Points on a hilly landscape, in no order, each with its height.
From any point a climber steps to the highest of the 6 points nearest to it. It stops when none of these is higher. Distance is the straight distance between rows; heights are no part of it.
j_952: 75,39,106,143,112,62,83,23,70,57,162,51  h=758
j_457: 80,134,103,115,45,121,51,120,94,104,96,119  h=667
j_878: 94,143,84,111,53,128,61,122,121,102,87,130  h=685
j_920: 171,130,95,99,188,94,147,122,112,109,114,157  h=751
j_200: 47,58,129,113,106,83,119,76,36,103,107,48  h=689
j_140: 169,95,73,86,118,112,116,127,134,119,81,144  h=611
j_563: 107,103,72,70,115,82,127,101,114,111,84,99  h=12
j_141: 71,53,152,118,37,84,93,136,83,102,103,58  h=638
j_455: 88,165,89,106,48,143,63,124,105,118,67,134  h=729
j_916: 56,32,138,116,60,91,124,102,59,108,81,46  h=633
j_956: 145,112,83,113,81,121,69,129,145,104,80,132  h=705
j_428: 94,160,84,95,68,167,67,118,112,135,36,137  h=754
j_886: 59,117,125,146,19,110,60,139,65,121,99,95  h=776
j_621: 68,78,141,133,28,81,75,146,83,95,107,75  h=686
j_261: 113,109,103,78,160,93,107,45,132,94,131,75  h=560
j_177: 86,94,89,90,59,87,88,126,112,78,92,111  h=159
j_935: 168,123,92,112,102,143,67,129,146,107,76,147  h=730
j_553: 63,78,113,121,123,77,87,36,68,68,156,49  h=784
j_982: 154,153,96,107,102,162,65,129,130,128,66,150  h=733
j_417: 71,150,89,111,51,151,60,126,75,121,58,120  h=725
j_573: 118,94,76,89,73,94,98,126,137,83,83,119  h=266
j_732: 154,126,106,88,189,99,133,95,120,119,128,124  h=472
j_818: 86,70,97,110,128,72,85,21,92,55,158,61  h=769
j_399: 160,116,84,90,154,97,136,122,111,125,93,146  h=738
j_54: 63,138,102,119,27,129,63,133,63,121,81,123  h=736
j_379: 53,50,129,104,80,88,126,93,48,101,92,65  h=630
j_443: 143,97,76,84,89,106,94,121,137,110,80,124  h=480
j_132: 96,155,88,83,71,186,76,145,104,135,11,143  h=698
j_287: 185,131,59,103,173,101,139,129,107,111,97,174  h=674
j_153: 74,83,94,84,74,81,114,111,89,76,83,96  h=149
j_719: 116,109,84,73,148,91,132,92,127,122,104,100  h=95
j_934: 59,44,164,132,15,84,76,134,86,109,97,30  h=632
j_589: 74,98,93,76,113,80,125,77,82,98,103,85  h=370
j_206: 100,93,97,87,143,92,93,43,125,70,139,71  h=713
j_565: 122,119,101,82,166,98,128,67,131,109,124,88  h=343
j_254: 80,97,104,109,39,87,79,130,101,74,98,109  h=352
j_381: 148,95,76,86,125,96,126,119,128,122,82,128  h=744
j_326: 76,117,97,76,132,83,126,64,100,97,113,78  h=417
j_492: 58,95,104,86,117,81,114,66,66,86,118,70  h=684
j_408: 97,45,79,111,130,45,89,23,93,51,156,57  h=753
j_694: 61,57,116,96,75,85,125,110,62,87,88,83  h=474
j_235: 72,60,138,122,42,77,88,136,80,72,96,84  h=552
j_60: 85,112,100,80,147,94,119,53,113,96,121,76  h=491
j_919: 115,105,75,69,129,88,127,108,125,126,99,102  h=746
j_231: 58,70,107,86,91,79,127,90,61,89,91,81  h=476
j_950: 55,83,115,105,120,80,111,62,54,93,131,65  h=739
j_148: 87,93,99,102,137,83,94,30,109,64,142,69  h=752
j_486: 141,123,113,82,178,104,127,85,127,103,126,107  h=349
j_816: 184,101,73,102,117,127,99,133,125,110,83,164  h=715

Where does a climber stop that starts at each point below?
j_443 -> j_919
j_60 -> j_553
j_153 -> j_553
j_589 -> j_553
j_816 -> j_919
j_235 -> j_886
j_254 -> j_886
j_379 -> j_553
j_956 -> j_428
j_141 -> j_886
